Each row is a point on a landscape with many valleys, with its height.
From any point a ball takes the steepest step (drop divided by distance) to one of its 2 nearest points. It stops when none of these is lower. Distance is the straight distance between rows; heights are no part of it.
q_524 (h 2.70): [114 108 122 118 137 106 156  62 152 136 134  71 111  59 146 156 161 154
 144 133 115 107 146 139 118 114 116  94  89 191 149  99 155 180 177 154
  81 175 201 121 150 154 136 120 112 141]
q_637 (h 6.96): [ 84 110 116 131 129 120  92 199 168  95 187 172 107 128 125  40 130 100
 112 113 139 145 134 168 131 156  84  94 144 116 123 114 100 128 158  54
 138 138  94 125 127 163 107 110 120 173]
q_672 (h 4.46): [144 152 122 113 128 124 120 147 118 119  96 146 169 189 116 138 124 118
 134 157 122  98 140 100 127 109 148 181 117  84 143 157 111  65  62 115
 134 110  90 150 115  97 148 142 119 125]
q_387 (h 6.70): [115 217 129  93 115 154 137 128 134 113 142 142 128 158 128  82 162 102
 123 119 147 122 138 144 149 113  92  98  86  91 137 129  84  82 114  99
 116 135  73  89 170 170  97 123 138 182]
q_634 (h 3.51): [119  98 156 119 143 154  85 138 105 133 138 117  75  98  97  70 139 109
 119 165 156 174  90 172  99 118 121 118 132 114 139 127 166 162 214  65
 132  84 120  83 150 157 128 107 140 130]
q_333 (h 4.27): [ 85  96 150  94 115 112  19 117 149 147 158 140 136 180 133 170 112 141
 158 155 179  92  78 117  82  91 109 147  86 179 179 163 161 142 147 156
 137 134 155 162 127 130 147  87 119 163]
q_915 (h 1.98): [155 170 113 146 134 169 215 111 107  97  90  87 114 109 157 110 122 140
 141  87 111 174 130 131 187 146 119  98 136 131 114 106  99 143 126 168
 114 169 149 107 110 150 120 121 154  93]
q_819 (h 3.25): [ 88  84 170  97 141 118  84 151 131 133 129 136  99  67  97  88 109 102
 114 151 136 155  97 174 105 105 120 129 176 125 136 116 166 190 206  98
 123 120 140 108 164 175 130 120 126 138]
q_624 (h 7.57): [158 122 120 141 135 125 121  89 104  93 127  83  90 116 121 113 156 170
 113 123 114 168 114 163 115 107 165 131  87 138 135  94 173 143 201  56
 126  99 115  80 116 106 105 158 107 141]
q_996 (h 3.73): [ 72  66 136 103 140 127 102 163 157 118 176 142 137 140 115 109 130  89
 172 170 171  88 117 122  97 148  88 156 126 166 173 143 169 181 144 152
 141 179 217 175 110 152 180  77 134 142]
q_804 (h 2.98): [ 61 141 142  55 120 107  88 122 174  86 142 114 138 147 131 139 146 143
 144 139  91  79 128 120 133 123  76 117  81 149 154 142 152 125 111 128
 105 156 161 133 131 177 125  98 123 183]
q_607 (h 3.53): [188 110  92 150 125 117 142 152 102 134 104 131 133 181 135 126 143 165
 127 155 157 113 186 111 141 138 163 168  77 114 161 172 125  75 132  86
 148 120 141 166  87  31 165 125 118 117]
q_817 (h 6.01): [121  71 122 136 125 102  88 144 125 181 131 129 160 165 124 173  97 132
 147 154 198  96 132  95 116 103 155 154  98 153 165 178 141 111 127 164
 141 141 186 215 108  71 180 103 113 108]
q_471 (h 3.69): [107 104 155 145 126 144 108 164 147 124 140 126  97  74 105  76  79 126
 115 141  90 157 118 138 130 140  90  78 177  87  92 127 124 141 148 105
 136  87  88 103 130 173  90 111 134 102]
q_213 (h 5.83): [138  85  96 143 141  89 136  98 125 178 140  95 140 132 146 178 141 146
 160 150 175 103 153 115 123  98 162 137  67 191 162 151 143 122 151 151
  96 172 200 197 117  83 178 116 104 126]
q_752 (h 7.27): [166 183 101 138  81 146 169 119  98  87 119 125 109 128 146 126  94 136
 127  88  54 180 130 118 178 110 106 101 123 120  86 103  99 112 124 122
 152 119  74  85 107 144  96 157 145 134]
q_871 (h 4.74): [112 127 118  89 110  85  68 102 134 106 108  99 141 193 136 173 123 186
 140 143 130 119 104 116 106  85 141 155  72 140 162 156 172  92 127 137
 114 107 116 149  98  81 127 130 115 137]
q_93 (h 3.68): [154 100 106 184 122 122 172 148 133 109 142 148  94 127 183 107 134 136
 122  78 157 174 156 156 149 136 142 109 122 186 144 120  79 110 160 117
 181 185 152 153  86  98 138 119 124 167]
q_464 (h 1.26): [178 137 126 159 122 135 124  73 104 194 101  72 113 137 137 166 130 189
 147 160 138 128 136  63 113 109 136 133  79 137 153 170 141 105 149 165
  90  89 153 148 108  94 122 127 134  89]
q_617 (h 4.59): [ 80 101 165  91 109 110  40 122 167 122 135 133 145 139 113 157  68 160
 140 144 127 112  55 116  84 107  90 144 140 151 156 142 157 149 143 178
 142 110 135 143 143 142 107  87 120 125]
q_742 (h 4.18): [153  83 132 152 124 104 113  98 117 144 128 127 119 105 122 168 108 137
 109 127 129 142 127 138  88 105 174 142 155 130 107 103 169 149 158 129
 155  88 106 128 140  95 119 168 109  97]
q_577 (h 6.85): [ 76 127 106 120 158 134 118 213 153  79 158 171 133 135 120  33 127 102
 135 121 153 148 111 155 155 164  93 116 177  94  91 112  83 122 103  96
 117 138  99 143 115 166 106 111 128 133]
q_901 (h 3.94): [ 75 113 159 102 127 139  46 137 155 166 171 173 137 167 121 143 124  80
 116 126 195  74 116 126  82 109 110 149 119 145 165 162 110 132 117 132
 138 143 132 162 159 163 144  90 126 171]
q_166 (h 3.85): [124 216 122 105 127 195 155 119  87  91  96 100 143 158 107  84 139 136
 129 115 132 159  57 139 144 123 134 121 133  79  92 121 107 106 102 120
 101  76  72  79 130 145  89 133 141  78]
q_225 (h 6.84): [ 92 139 100 123 148 173 148 168 127  68 125 115 133 155 154  59 121 180
 146  89 147 190  99 179 156 175 118  94 126 126  80 122 129 127 129 116
 120 138 148 123  85 136  90  95 150 100]
q_942 (h 3.16): [170 130  97 148 134 140 174 166 101 107 109 126 132 178 140 109 121 155
 127 109 170 152 152 154 145 135 171 144 127 101 122 137 111  91 119 113
 163 117 100 153  79  51 148 124 126  90]
q_62 (h 5.48): [128 162 144 123  99 119 136  75 133 191 107 145 117  56 111 187 114 102
  86  98  67 107 125  83 115 133  99  93 163 125 113 123 109 166 121 195
 103  74 112  82 208 158 102 153 147 125]
q_189 (h 6.22): [139 140 126 159 125 130 126 171 135 152 153 196 146 160 132 112 126  91
 107  96 150 120 148 132 139 121 150 139 153 116 122 138  61  93 100  97
 158 140  70 141 133 115 141 140 118 152]
q_487 (h 2.99): [121 114 139 128 145 133 130  88 134 124 138  96  79  83 152 115 175 138
 132 127 144 119 157 156 119 126 113  86  83 160 162 104 131 174 192 106
 109 143 177  90 148 149 126 125 126 175]
q_918 (h 3.34): [146  99 175 138 134 137  62 107 131 173 136 164  89 121 116 130 124  82
 115 190 135  94 143  90  74 147 120 164 147  97 144 151 136 147 112 113
 140 106 117 122 177 167 129 118 141 138]
q_365 (h 3.27): [156 110 134 153 142 146 125 117 113 108 139 105  46  75 137  72 192 118
 122 140 120 155 165 165 128 165 104  97  79 124 154 117 136 155 197  43
 125 103 148  62 139 149 109 118 127 179]
q_690 (h 4.23): [159 132 110 138 155 114 158 137 126  89 123 145 130 147 126 115 184 114
 105 116 151 125 132 185 121 133 174 177 140 141 161  85 116 130 145  63
 116 170  99 110 147  86 149 178 108 145]
q_85 (h 2.26): [ 95 150 136  91 155 143 160 155 139 108 109 120 171 130 122 102 130 122
 163 142 107 106 139 108 161 162 103 141 155 104 119 132 104 123  58 160
 107 173 177 159 117 152 146 109 145  98]
q_883 (h 5.69): [127  95 125 136 130  83  86  78 133 177 146 130 114 110 151 178 183 122
 136 150 156  77 164 109  90 100 144 156  64 195 171 140 136 145 138 133
  86 166 188 158 141 123 170 144 115 175]
q_304 (h 5.35): [ 79 162 139  73 112 104  93 126 146  95 114 143 183 158 100 168 103 111
 137 130  79 100  91 107 123 110 110 157 149 101 133 132 133  99  61 160
 114 130  99 128 147 159 125 149 122 132]
q_509 (h 5.02): [171 146  82 109 106  92 181 100 104 105  91  95 144 129 144 163 123 167
 156 127  53 131 193  88 177 133 134 152  86 123 121 123 151 113 112 143
 107 157 146 143  96  93 141 163 120 112]
q_677 (h 4.56): [111 122 140  87 123  97  37 111 150 103 136 129 118 195 147 149 157 167
 151 168 134 104 101 113 100 109 127 152  54 141 191 166 170 118 145 108
 121 108 130 125 110 113 125 121 122 191]
q_321 (h 2.56): [101 147 163 103 115 122  90  89 140 194 122 123 122 133 136 174 142 126
 127 151 151  57 148  75 116 103  91 110  82 141 169 176 108 107 110 174
  88 138 157 142 163 161 137 108 147 169]
q_527 (h 4.75): [137  86 149 186 126 103 116 154 132 197 161 196 135 100 145 145  98  84
 102  79 142  95 194 111 137 145 169 134 165 158 102 141  72 144 100 149
 176 150 144 175 122 124 140 135 109 141]
q_934 (h 1.12): [153 172 111 154 101 137 166  87 102 205 100 111 157 123 136 208  97 141
 127  89 127 130 116  74 161  90 130  85 121 160 132 152  85 113 122 217
 120 112 135 128 136 103 142 141 144 112]
q_257 (h 2.25): [ 87 163 112  95 162 145 176 122 121  82 120  95 163 146 128 122 161 131
 126  85 161 144  76 194 151 104 149 110 151 156 118  77 121 144 120 129
  89 179 125 125 143 125 138 130 142 120]
q_502 (h 4.51): [128 104 117 145 183 166 180 151 121 115 122 107 121 123 132  73 156 124
 156 152 203 150 125 161 125 179 136 135 151 124 147 100 146 183 163 132
  99 174 197 129 114 127 159 111 159  87]
q_32 (h 4.35): [190  85 148 181 135 175  96  94 101 178 133  98  65  74 105 128 116 145
 104 179 127 160 103 120  76 140 128 120 122 128 102 121 180 135 175  92
 160  49 112 104 114 126 108 117 133  94]
q_251 (h 0.48): [179 188 105 166  99 145 161  72  76 181  92  86 130 141 140 169 126 169
 135 112 126 133 134  68 169  87 131 107  78 151 145 159 100  90 138 177
 109 111 138 127 115  99 119 145 141 128]
q_445 (h 1.99): [144 144 166 127 111 121  79  69 136 183 102 102 107 132 133 173 135 165
 134 194 124  93 116  56  96 110  89 141  96 135 179 172 145 123 133 191
  68  98 155 133 153 131 122 116 147 120]
q_843 (h 5.88): [156 134 145 150 128 116 129 120  98 138 124 155 121  90  95 134 134  67
  71 168  73 148  92 149 123 115 166 140 180  96  80 105 155 129 102  70
 123  63  22  80 158 155 114 164 100 111]
q_738 (h 5.45): [119 134 105 122 125  78 148  99 123 128 123 144 162 125 127 198 149  89
 111  87 115  99 150 141 127  96 164 148 146 160 135  97 127 136  86 140
 100 182 124 133 158 108 172 190 105 154]
q_540 (h 4.00): [125 115 178 132 143 148 120 151 140 163 118 137  99  52  94 102  94  86
 105 153  86 142  94 129 125 143  89  95 203  71  97 126 123 152 129 139
 114  65  92  92 172 185 100 103 138  79]
q_348 (h 3.20): [100 105 151 120 135 143 113 151 176 120 128 114 135  88 111 107  63 165
 143 131 105 152  95 113 105 145  91 101 168 107 116 126 146 148 152 162
 136  99 143 131 116 145  94  93 142  69]
q_998 (h 2.65): [ 88 130 139 110 173 113 148 152 133  95 129 125 156  98 105 115 137  94
 108 106 144 143  72 199 154 105 159 122 216 126 106  68 126 177 144 128
  91 153 112 120 154 142 138 157 119 118]
q_774 (h 4.66): [160  97 143 142 174 142 163 124 112 117 110 100 108 108 106  90 157 120
 140 187 149 136 138 136 114 165 152 171 149 103 159 108 167 179 167 106
 106 149 182 114 131 122 163 138 139  92]
q_642 (h 4.20): [113 152 127 134  90 133 114 115 132 155 138 131 132 120 142 150  95 154
 130  81  95 120 156  97 153 101  93  77 103 150 112 137  85  97 123 142
 150 135 117 123 114 146 109 123 139 166]
q_176 (h 3.74): [101 109 102 109 140 116 139 186 141 100 163 152 167 186 127 125 150 131
 122  94 197 115 107 191 123 121 154 145 124 167 140 115 110 108 131  93
 150 176 131 180 107  62 167 120 112 140]
q_264 (h 2.87): [106 117 123 107 136 123 144 179 148 118 127 131 169 149 125 120  82 145
 157 121 110 122 150 104 152 143 126 141 147 106 103 140 117 103  87 164
 153 140 147 179  77 109 136 119 121  85]
q_136 (h 4.45): [130 135 124  98 116 127 102 110 127  91  94  84 132 173 120 135 108 193
 144 165  96 135  91 110 112 121 130 158  98 103 134 143 179 104 138 126
 124  82 111 121  97 111  95 119 131  98]
q_584 (h 6.00): [148 150 113 141 105 100 130 140 115 132 142 181 146 145 123 145 115  67
 101 121  78 135 124 136 140 110 165 140 167  93  74 110 111 104  88 103
 151  75   7  96 138 120 124 178 106 125]
q_977 (h 4.12): [173  69 164 179 124 150  93 114 126 180 139 140  78  56 113 125  95 127
 105 186  82 134 142  96  83 165 111 114 147 110  89 133 161 135 130 110
 169  64 115 121 125 149 101 111 135  95]
q_651 (h 3.15): [135  61 117 179 135 128 144 185 144 130 172 137 102 112 129 106  86 149
 139 118 192 186 131 162 112 149 146 115 165 122 100 109 148 153 175 129
 184 128 136 144  84  84 124 135 131  92]
q_976 (h 4.03): [107 102 135  99 141 141  78 170 121  67 139 152 112 162 113  48 166 110
 156 200 136 145  97 150 108 174 111 163 122  93 172 155 186 155 169  58
 140 103 152 103 125 143 127  80 152 152]
q_366 (h 6.54): [ 61 152 120  86 139 166 125 166 140 112 150 119 170 165 136 102 134 149
 152  88 166 130 101 148 147 115 108  87 115 166 102 144  94  93  86 124
 145 161 158 173 107 129 124  73 142 136]
q_265 (h 2.72): [110  75 141 125 137 115 142 175 170 105 138 117 134  91 109 117  70 161
 145 140 138 162 112 142 120 153 129 128 190 106  97 106 186 163 165 154
 160 126 151 148  93 112 106 126 122  63]
q_628 (h 4.95): [137  99 129 167  94  85  97 129 134 187 148 187 139  94 140 173  72 116
 104  73  82  97 196  80 134 121 148 129 140 158  81 152  92 116  89 153
 179 121 128 173 118 128 115 149 105 144]
q_573 (h 1.96): [ 95 184 135  82 121 137 173 103 136 112 122  94 107 101 142 125 142 117
 130 105 103  96 156 148 172 116  59  74  93 139 135 107 107 131 124 148
  91 173 141  92 174 183 116 128 142 178]
q_207 (h 7.44): [172 159 121 170  92 150 110  96 107 167 144 138  96 139 129 135 131 133
  95 134 112 133 136 106 110 102 135 107  92 125  99 140 104  72 117  80
 160  67  38  97 125 128  95 146 131 162]
q_747 (h 5.43): [151 127 103 119 117  80 183 120 122  91 102 110 148  76 108 174  93 130
 114 109  49 159 135 139 159 117 152 135 191 111  81  89 179 153 138 149
 133  95 104 105 128 102 115 191  90  81]
q_737 (h 6.33): [176 161 123 164 122 158 124 171 135 158 149 188 133 164 127  81 148  94
 112 146 130 117 168 101 130 134 123 141 119  98 136 166  67  57  88  55
 160 113  61 124 128 125 129 120 118 158]
q_520 (h 4.54): [179 131 159 166 141 197 132 102  87 156 106  76  81  84  89 126 113 137
 100 170 118 145  61 120  97 129 134 122 135 100 113 117 170 132 162 109
 122  47  89  87 119 129 110 110 134  61]
q_574 (h 5.64): [165 167 153 155 115 159 171  77 101 150  96  98  87  55 100 143 127 110
  98 123  73 128 139 101 142 138  94  96 144 106 119 108 122 142 134 147
 110  87 111  69 181 168 108 147 135 119]
q_323 (h 7.11): [ 86 139 139  72 143 172 118 126 135  75  87  88 124 123 135  74 140 190
 148 140  90 150  95 139 142 174 100 106  96 106 127 146 179 150 159 127
  96 103 189  95 123 165  83  73 149 102]
q_162 (h 5.76): [138 172 152 136 132 129 152 101 104 141 107 129 110  71  94 130 145  69
  92 136  71 133 132 135 149 123 126 119 174  87 112 103 127 144 118 103
  99  94  73  67 196 183 112 167 126 138]
q_631 (h 4.09): [128 129 118 112 153 119 124 157 140  69 127 149 123 147 107  74 179 116
 109 154 142 134 108 187 122 143 154 177 132 112 158 102 149 138 168  29
 110 146 111 101 145 115 137 152 120 149]
q_767 (h 3.10): [108 177 141 128 137 154 154 130 122 156 126 143 166 139 125 138 126  78
 133  96 138 128 109 132 161 127 131 103 189  97  99 114  64 117  87 178
 123 110  83 107 151 151 140 140 147 114]
q_775 (h 5.31): [126 142 130 119  97  77  89  85 141 190 110 165 147  96 119 229 111  90
  90 101  67  89 112  67  94 133 147 139 171 139 108 147 137 159  83 207
 101  89 117 106 173 138 112 170 131 110]
q_526 (h 3.79): [ 91 106 132  93 140 145  66 174 130 102 158 147  88 135 114  31 162  75
 139 171 175 153  91 176 101 140  95 118 120  97 168 140 159 150 197  54
 133 102 127  95 157 163 126  87 150 168]
q_24 (h 3.95): [122  78 158 126 124  93  86 142 147 132 146 162 136 120 111 152  86 114
 108 145 108 115 120 127  93 121 157 162 184 105 105 121 156 147 124 135
 154 107 100 139 131 121 124 152 109 107]
q_866 (h 3.63): [111  88 142  94 141  87 111 174 144  72 123 158 158 184 103 130 135 111
 139 181 160  96 117 142 106 153 143 225 152 106 172 131 161 136  88 129
 136 163 143 168 126  94 170 127 102 119]
q_654 (h 6.97): [106 145 116 109 139 177 146 149 120  67  90  97 132 134 127  62 107 200
 143 123 105 185  84 146 142 175 126 124 126  92  83 127 173 131 140 124
 113  94 154 111  98 136  74  97 140  52]
q_104 (h 3.89): [164  84 121 154 136 137 124 150 121 149 128 118 112 155 129 119 122 161
 148 185 131 131 169  87 101 162 132 151 106 100 141 160 155 108 134 104
 160 101 151 149  75  89 143 112 138 110]
q_18 (h 6.12): [166 107 122 176 123 106 136 179 127 143 155 200 130 152 135 120 123  85
  98 107 144 126 146 157 128 132 179 157 179 104  88 110  85 102 104 103
 175 103  46 137 116  81 147 153  98 115]
q_790 (h 4.83): [140  90 141 131 157 132 141  88 129 162 116 101 129 111 122 140 145 117
 155 180 164 102 131 108  92 138 142 159 131 133 176 119 142 171 142 167
  93 161 192 141 149 136 179 126 132 100]
q_427 (h 5.12): [178 117 118 176  96  89 145 124 113 153 132 171 130  78 148 166  89 114
 120  95  46 131 205  80 158 133 126 132 147 138  77 127  95 118  83 155
 185 128 122 145 121 133 116 170 119 149]
q_316 (h 2.46): [ 77 153 129  84 128 134 137 149 165 120 160 122 120 126 150 108 149 110
 133 107 116  82 175 142 167 129  54  71  72 151 140 141  97 111 112 117
 125 181 159 132 133 172 126  86 137 202]
q_36 (h 4.97): [145 112  88 115 127  98 174 109 142  98 110  86 139 130 162 134 131 197
 170 127  83 140 174 108 168 157 134 127  66 140 124 128 179 134 149 135
 103 171 185 147  84 106 122 122 114 115]
q_741 (h 3.52): [177  91 145 190 138 147 119 105 117 140 142 107  47  52 141  92 157 136
 127 146 101 148 194 115 111 176  87  92  89 132 127 125 136 142 156  80
 157  91 163  90 127 154 110 117 138 162]
q_33 (h 5.57): [112 143 114 117 119  75 122  77 132 150 122 127 137 118 130 198 172 104
 120 126 118  73 162 116 109  92 135 144  83 188 163 126 128 123  96 138
  66 192 158 138 164 139 164 167 113 183]
q_362 (h 5.13): [100 170 153  99  95 117  56 108 142 143 112 150 151 168 107 177 102 128
 126 153 115  93  86  81  94  93 110 148 127 108 146 169 127  84  78 165
 117  85  80 122 156 158 103 129 139 144]
q_165 (h 6.59): [105 196 129  87 107 132  93 139 153 106 154 163 142 160 109  83 135  95
 113 145 121 125 117 123 123 101 103 121 110  70 126 137 106  73  88  97
 127 102  39  99 170 182  88 128 122 164]
q_452 (h 6.36): [ 94 145 131 116 133 189 109 146 118 160 142 111 161 171 138 100 130 155
 151 114 210 130 105 119 120 117 114  77  99 142 142 176  77  89 115 137
 145 123 171 158 103 116 124  76 153 131]
q_884 (h 3.64): [ 92  94 159 127 133 129  77 142 156 150 162 170 129 128 120 118 106  86
 120 140 153  96 133 123  95 136 118 148 163 111 137 126 120 152 123 128
 145 139 127 149 145 158 140 122 127 140]
q_783 (h 2.74): [184 143 101 155 128 145 199 130  91  84  93  82 108 145 131 127 107 158
 125 116 111 171 132 142 155 145 164 139 127  95  90 108 162 116 135 123
 150  90  86 119  73  78 118 136 114  58]
q_45 (h 4.04): [101  99 108 140 155 131 170 216 137 119 158 139 158 158 132 113 120 128
 141  89 218 142 107 175 151 136 148 112 159 161 107 124  98 121 107 145
 165 175 161 200  86  75 158  99 130 107]
q_58 (h 4.85): [175 168  75 112 105 101 167  99  84 101  81 110 143 164 133 175 140 146
 127 107 101 132 161 120 160 104 158 165  88 125 136 122 130  92 107 128
 110 137 106 128 112  67 151 174 118 124]
q_261 (h 4.13): [135 173 128 116 133 185 139 104  91 105 103  86 138 186 117  99 143 159
 131 126 155 145  82 136 115 125 146 135 103  95 126 134 126  95 124 115
 116  85  95 102 108 110 109 126 140  95]
q_529 (h 4.49): [138 162 119 119 107 153 133 120 131 132 118 103 125 145 155 118 116 188
 157 113  89 135 163  86 169 128  97  89  67 125 120 156 106  91 128 129
 132 123 146 115  79 131  98 111 157 147]
q_827 (h 2.36): [185 138 109 177 133 142 208 103  99  94  92  79  97 112 153 128 124 160
 140  99 118 181 146 132 163 150 149 128 126 129 120 101 140 144 156 144
 133 150 141 117  93 109 120 141 120  82]
q_86 (h 5.01): [115 123 147 118 153 122 155  93 133 162 114 109 167 122 118 185 137 101
 138 133 157  96  91 128 106 114 160 140 167 137 147 101 129 156 104 204
  77 152 149 136 164 125 172 139 130  83]
q_291 (h 3.03): [139 136 165 128 122 137  71 106 143 181 131 155  97 139 128 136 140  96
 120 181 140  74 180  73  95 136  93 146 101  99 169 176 113 107 102 121
 124 114 128 128 168 170 119 111 143 176]
q_564 (h 5.27): [178 102 112 164  98  67 150 116 124 114 127 154 131  58 126 164 100 134
 111 105  35 143 181 115 136 134 137 138 173 134  59  99 149 146 107 144
 177 102 119 131 134 119  98 194  93 129]
q_292 (h 1.70): [122 161 124 144 112 128 166  75 113 205 119 107 145 104 139 199 136 115
 124  90 146  89 130 103 152  79 127  68 113 190 142 142  74 125 107 203
 100 162 155 145 166 139 161 125 144 148]
q_140 (h 2.32): [123 130 100 124 125 100 207  84 151 136 132  77 144  89 145 179 132 145
 156 104  99 117 134 128 149 104 120  93 106 206 125 110 137 153 129 180
  89 211 183 157 135 138 155 114 115 118]
q_890 (h 4.38): [153 137 111 144 144 133 163  93 109 127 121 111 136 159 147 139 174 138
 121 105 177 127 134 158 119 107 172 142 103 159 167 100 106 126 148 108
 110 169 130 119 131  82 158 150 120 149]
q_269 (h 5.54): [142 115 119 132 142  80 205 115 131 107 111 109 158  69 120 173 116 106
 126 112  82 139 141 143 166 130 159 140 204 121 100  74 160 180 129 179
 108 155 142 115 146 117 144 188  99  88]
q_506 (h 6.71): [ 65 162 101  77 145 152 131 171 140  61 138 145 158 163 144  54 151 144
 140  97 146 152  96 175 161 151 105 109 128 130  85 112 105 110  95  90
 118 157 125 139 119 147  97 104 139 142]
q_55 (h 3.91): [136 120 114 160 114 117 164 113 133 125 139 120 116 106 170 142 106 144
 130  70 114 157 160 132 157 112 126  86 126 177 118 113  92 121 142 148
 166 177 144 147 103 123 126 130 121 158]
q_256 (h 4.22): [151 101 127 117 139 137 101 112 127 108 108  82 102 153 135 116 139 187
 158 181 117 144 115 103 105 156 134 145  83 115 159 147 204 147 179 113
 122  93 165 116  89 112 117 104 138 101]
q_157 (h 7.07): [107  96 122 170 125 128 124 175 151 101 177 154  71  87 157  69 114 119
 112  89 141 179 148 173 145 149  88  63 151 139 114 111  85 138 168  90
 155 147 112 115 115 160 107 117 135 169]
q_652 (h 4.55): [147 103 142 179 115 110  91 103 115 184 158 194 106  85 152 136 144  84
  83  72 158 111 165 146  89 132 166 129 142 165 101 117  70 166 124 123
 177 140 119 139 173 144 111 148 127 169]
q_668 (h 4.02): [118 106 102 123 127  88  94 148 130 142 143 167 164 176 123 183 139 117
 101  90 183  86 141 157 114  88 176 165 103 169 158 136 114  89 114 101
 139 158 121 180 123  60 178 148  91 160]
q_990 (h 4.87): [111 121 161 117  87 100  31  98 156 170 120 155 122 134 118 186  71 151
 108 144  96  97  74  80  73  96 109 145 143 135 136 164 153 134 123 182
 129  72  92 126 152 133  86 116 134 120]
q_397 (h 4.39): [146 101 136 164 119  96  90  75 118 167 147 143 117  80 132 160 145 123
  92 100 136 120 149 139  77 109 165 134 132 165 115 103 122 167 146 125
 145 120 132 125 176 139 111 172 122 161]
q_335 (h 4.01): [ 88  72 115  82 136 118 103 154 137 103 159 119 153 176 130 117 145 137
 190 166 192 120  82 138  97 145 122 158  99 176 160 143 195 163 153 152
 150 166 215 176 100 101 168  71 129 127]
q_127 (h 6.18): [115 107 128 127 140 157 113 132 118 181 122 100 171 169 131 139 105 159
 158 139 209 117 102 111 106 109 148 118 111 140 152 165 116 107 129 166
 141 121 173 186 105  86 154  94 134  91]
q_994 (h 1.46): [120 191 124 106 110 164 191 103 116  91  92  79 101  86 142 107 127 140
 123  82  86 147 124 145 189 134  70  76 111 123 112 101 114 152 150 158
  90 154 139  73 149 178  96 123 155 127]
q_446 (h 7.18): [152 140 119 173 105 139 156 144 121  73 136 137  70 101 164  77 100 129
 106  79  85 209 127 144 174 130  99  77 145 127  83 109  83 113 149 108
 158 132  81  94  94 162  90 131 138 140]
q_730 (h 2.76): [106 184 133 101 159 160 155 160 115 126 110 141 190 153 126 107 143  86
 156 115 148 119 117 124 170 135 123 136 172  98 107 125  60  98  49 156
 114 144 126 134 132 144 144 125 145 109]
q_605 (h 5.16): [125 117 145 126 123  93 117  87 135 184 105 142 162 108 123 211 116  97
 119 123 110  89 121  86 104 121 156 153 176 128 134 130 135 153  97 212
  91 124 136 137 168 131 152 153 121  93]
q_87 (h 4.65): [150 194 105 103 126 142 148 129  96 121  87 132 184 194 118 139 160 126
 134 128 142 104 136 111 155 103 152 164  89 106 151 157  95  66  74 110
 103 145 110 122 128  94 148 154 138 146]
q_119 (h 5.85): [155 188 138 136 164 146 178 113 105 110  97 127 124 114 102 109 171  65
 104 146 109 132 129 142 157 137 142 152 170  77 136  93 116 135 105  95
  82 127  85  73 178 162 141 168 129 128]
q_796 (h 7.35): [176 197 124 160  72 184 162 110  88 132 130 128  98 134 134 127 103 121
 114 108  93 165 106 102 155 104 105  77 115 109  84 135  80  86 115 125
 159  74  35  77 110 144  93 137 143 128]
q_940 (h 4.19): [137  95 142 127 116  97  94 150 136 119 127 164 139 167 110 153  95 119
 118 170 104 100 133 111  96 123 151 189 153  82 124 146 150  99  86 117
 161  92  75 152 112 103 138 147 111 111]
q_429 (h 5.33): [104 129 131 116 123  82 117 127 138 152 133 173 180 134 122 205 115  62
 103  80 113  80 141 123 128 113 167 158 175 133 111 123 119 130  67 168
 117 150 104 141 146 121 161 172 105 136]
q_415 (h 3.90): [117  96 128  94 147 106 104 179 139  54 127 159 135 172 109  76 162 123
 142 192 129 127 102 160 109 176 140 205 134 108 173 126 184 147 147  64
 135 143 146 127 123 106 138 119 124 143]
q_406 (h 3.82): [157  81 127 169 130 124 113 120 133 158 147 123  95 105 147 123 138 154
 146 153 116 127 193  84 105 164 112 123 100 139 145 141 133 137 156 110
 152 118 175 137  96 123 134 119 132 150]
q_220 (h 7.51): [165 138 126 162 120 144 107  83 112 131 137 119  93 135 128 121 159 145
 102 134 126 143 133 135 102 108 146 127  91 133 132 115 134 109 156  58
 142  92  80  86 133 116 106 156 118 164]
q_262 (h 6.45): [145 153 122 128 127 145 115 163 151 101 147 164 122 157 116  62 140 108
 124 172  96 131 150 110 128 152 104 137 114  76 121 151 118  73  93  54
 144 106  64 115 119 156 108 118 127 150]
q_935 (h 2.62): [123 158  78  97 132 121 200 122 117  50 108 101 155 162 152 129 137 156
 125  67 120 162 109 191 178 112 160 123 120 159  98  81 153 139 129 131
 114 194 124 138 115  95 133 140 127 116]
q_952 (h 2.96): [ 96 108 170 110 147 105 118 129 132 140 122 127 133  54 100 133 111  96
 100 120 131 138  88 174 118  92 150 117 210 132 114  91 145 196 175 130
  96 127 127 102 177 161 127 149 116 120]
q_255 (h 3.40): [ 71  96 136  80 144 116 127 139 177 101 148 103 137 120 130 130 144 123
 162 164 104  83 142 116 125 154  80 122 108 159 157 136 155 163 122 145
 104 187 211 166 115 174 152  76 126 140]
q_816 (h 4.29): [102 104 100 137 166 173 157 194 111 126 154 131 147 164 141  68 163 127
 163 120 234 150 114 166 122 173 133 118 133 149 141 139 114 137 126 124
 134 171 202 164  90  94 162  79 166 107]
q_133 (h 4.73): [144 164  97 118 110 149 168 107 123 114  96  88 134 139 180 125 127 202
 166  91  80 150 154 100 199 137 107  80  42 153 114 156 135 113 135 156
 102 167 181 126  79 134 109  88 144 131]
q_81 (h 3.50): [106 209 154  99 128 185 155 101 112 133 109  97 142 124 103 118 138 119
 120 106 163 125  72 135 136 114  99  89 145  85 124 117  87 118 116 169
  95  86  91  79 178 160 101 127 155 105]
q_899 (h 3.43): [150  65 102 198 120 120 148 194 136 125 176 166  88 128 152 100 123 140
 126  96 187 181 159 164 125 161 142 118 144 154 127 118 107 130 174 103
 201 151 139 155  79  68 134 126 126 143]
q_491 (h 3.33): [ 99  87 136  98 140  91 140 189 150  99 145 146 170 156 105 143 111 117
 138 136 152 103 139 132 137 143 143 181 164 113 124 122 141 126  85 158
 149 166 152 198 100  91 167 130  95 105]

For each start below, name the point where the ball stops.
q_747: q_24
q_133: q_265
q_323: q_994
q_976: q_257
q_584: q_176
q_213: q_176
q_871: q_994
